Points on a hilly landscape, in no order, each with its height.
From any point a climber steps to the highest of the 6 points nearest to it. It stops when none of these is higher. Distance is the straight distance between rows; heights are no part of it.
z304: 11,-10,2,0,74,-15,30,-65,-9,-8,-36,14  height 5.21
z35: 26,16,-24,14,8,5,13,6,6,14,-3,-33  height 2.22
z508: -9,47,-19,17,30,3,-11,11,-20,8,33,-28  height 7.54
z872: -24,33,-5,-12,-15,27,26,31,11,7,-6,-18  height 4.18
z259: -96,27,4,6,-4,0,-2,78,-32,-13,27,-3  height 6.21
z770: 69,-46,30,12,-3,7,-38,-55,18,2,19,18  height 6.60
z190: 40,1,-16,8,22,-14,6,-7,-8,19,-2,-24  height 5.04
z938: 52,-29,-9,25,3,-20,-5,-13,-4,11,-9,-5  height 5.01
z470: -29,52,-16,16,14,25,0,20,-10,3,26,-23  height 6.47
z442: -2,33,-19,5,2,21,23,15,8,12,-1,-29  height 0.89
z397: -48,19,4,-49,-26,8,7,64,11,6,8,-13  height 6.66
z459: -60,54,-16,32,10,20,3,36,-21,-7,32,-19  height 7.45
z323: -58,20,10,-48,-20,1,-8,72,2,5,23,-24  height 6.27
z123: 0,21,8,-7,76,-17,12,-56,-33,-8,-19,19  height 7.57
z546: 0,46,-16,12,21,11,1,12,-6,12,21,-33  height 5.84
z795: 11,-1,8,-8,67,-17,26,-51,-24,1,-28,16  height 7.63
z368: -36,-22,-20,-37,-71,-25,-24,65,29,13,3,-20  height 7.32
z940: 33,8,-1,-11,46,-20,2,-15,-30,16,0,-11  height 6.41
z830: -25,48,-16,7,10,29,14,18,3,5,18,-31  height 5.39
z179: -28,-11,-10,-40,-56,-10,1,61,19,6,-4,-5  height 6.78
z403: 63,-37,18,25,-18,20,-38,-43,27,0,13,5  height 5.48
z151: 22,17,6,-16,54,-21,6,-26,-41,13,0,2  height 6.76
z412: 26,-29,11,4,45,-26,25,-47,-19,1,-37,22  height 8.35
z564: -77,29,10,-21,-11,10,-6,67,-16,-8,32,-9  height 6.94
z276: -35,22,-2,-33,-25,18,24,47,10,1,-1,-10  height 7.93
z742: -44,49,-4,2,4,30,12,34,-4,-1,23,-16  height 7.23
z786: -49,-7,-8,-50,-44,-18,-19,70,27,21,11,-42  height 6.30
z424: -2,11,-11,6,107,-7,8,-76,-1,-26,-25,12  height 6.42
z766: 2,-12,4,-2,-69,31,-10,8,18,-16,-11,30  height 6.22
z761: 32,-55,28,19,21,-21,12,-73,0,-18,-11,48  height 8.33
z353: -16,8,-10,-14,-41,15,25,38,15,2,-19,1  height 8.37
z176: 16,-11,1,22,-57,37,-11,-7,25,-19,-11,15  height 6.38
z148: 48,-22,10,29,-33,37,-31,-39,27,-5,2,0  height 8.36
z971: 51,-41,7,20,10,-29,-4,-29,-13,5,-8,15  height 6.23
z423: -61,46,6,-9,-7,26,9,48,-8,-5,22,-11  height 8.14
z230: 11,-26,-5,10,78,-13,31,-74,8,-16,-37,22  height 4.93
z892: 3,34,4,1,53,-28,-12,-16,-53,9,17,7  height 6.72
z473: -48,-19,-21,-33,-74,-25,-30,58,41,21,4,-35  height 6.86
z16: -1,-16,-1,-21,-79,16,-21,25,17,-12,-7,30  height 6.28
z807: 40,-9,3,-6,41,-25,12,-24,-25,17,-15,1  height 5.41
z27: 16,-27,5,5,65,-22,35,-66,-4,-10,-40,22  height 4.33
z116: 5,-5,-13,25,-48,19,11,10,19,-10,-22,5  height 5.29
z126: -89,25,12,-15,-10,0,-12,77,-21,-8,34,-11  height 6.44
z773: 42,-22,-9,41,-24,8,-14,-19,15,-4,-4,-8  height 5.98
z271: 37,-11,-21,27,-5,-3,7,-4,6,11,-11,-19  height 4.82
z759: 19,-9,9,11,-62,45,-18,-13,24,-18,-12,21  height 6.37
z500: -63,52,-7,16,4,23,9,42,-14,-8,29,-8  height 7.35
z267: 31,-15,2,31,-47,37,-22,-23,26,-14,-5,8  height 6.69
z616: 53,-53,36,13,9,-13,-16,-66,3,-7,8,43  height 7.74
z88: 18,31,-6,-1,45,-19,-11,-6,-37,16,23,-15  height 6.58
z963: 48,-20,-12,14,17,-23,6,-10,-10,14,-9,-11  height 4.55
z636: -29,-24,-21,-28,-88,-19,-45,44,38,12,10,-13  height 8.08
z296: 28,-6,-23,30,-21,11,9,0,14,0,-17,-15  height 7.83
z708: 3,13,-23,16,-22,20,24,13,18,5,-17,-22  height 0.43
z751: -59,12,4,-54,-26,-5,-21,74,14,10,27,-37  height 5.37
z968: 58,-45,15,29,-7,-10,-26,-42,8,0,9,13  height 6.74
z325: -11,-16,-8,-21,-76,0,-9,41,17,-7,-9,21  height 6.48
z933: 54,-35,10,32,-20,7,-32,-35,15,-5,10,3  height 6.01
z857: -7,-6,-8,-2,-61,17,15,29,14,-8,-20,16  height 5.53
z875: 26,-48,14,15,36,-27,23,-59,-8,-11,-29,37  height 6.75
z583: -63,35,12,-34,-14,11,2,64,-5,-3,27,-11  height 7.10
z161: 38,-29,8,0,36,-33,17,-29,-18,11,-24,8  height 3.87
z165: -42,41,3,-22,-10,25,19,41,4,-4,13,-12  height 7.03
z373: 66,-53,53,-10,11,0,-17,-74,27,1,17,36  height 7.36
z192: 5,25,7,-10,62,-23,0,-33,-49,7,2,12  height 6.99
z55: -32,49,-22,39,30,-7,-15,23,-30,5,38,-23  height 8.50
z749: 49,-52,23,19,10,-25,-8,-46,-6,-1,0,31  height 7.40
z181: 5,2,6,-7,74,-12,22,-59,-19,-4,-30,16  height 6.40
z764: -18,-19,-10,-29,-70,-9,-10,51,19,-2,-7,10  height 6.70
z82: -9,23,1,3,91,-8,4,-68,-24,-23,-22,20  height 7.05
z218: 38,-55,41,16,17,-15,-3,-77,3,-15,1,48  height 7.96
z262: -23,2,-5,-29,-43,5,18,52,16,2,-11,-4  height 6.39

For each start below, name the point where the climber stops.
z442 -> z55
z968 -> z412
z424 -> z412
z16 -> z636
z179 -> z636
z397 -> z353
z88 -> z55
z940 -> z412
z786 -> z636
z751 -> z423

For each start below, name every point that the climber comes to, in order.
z892 -> z123, z795, z412
z181 -> z795, z412
z325 -> z179, z368, z636
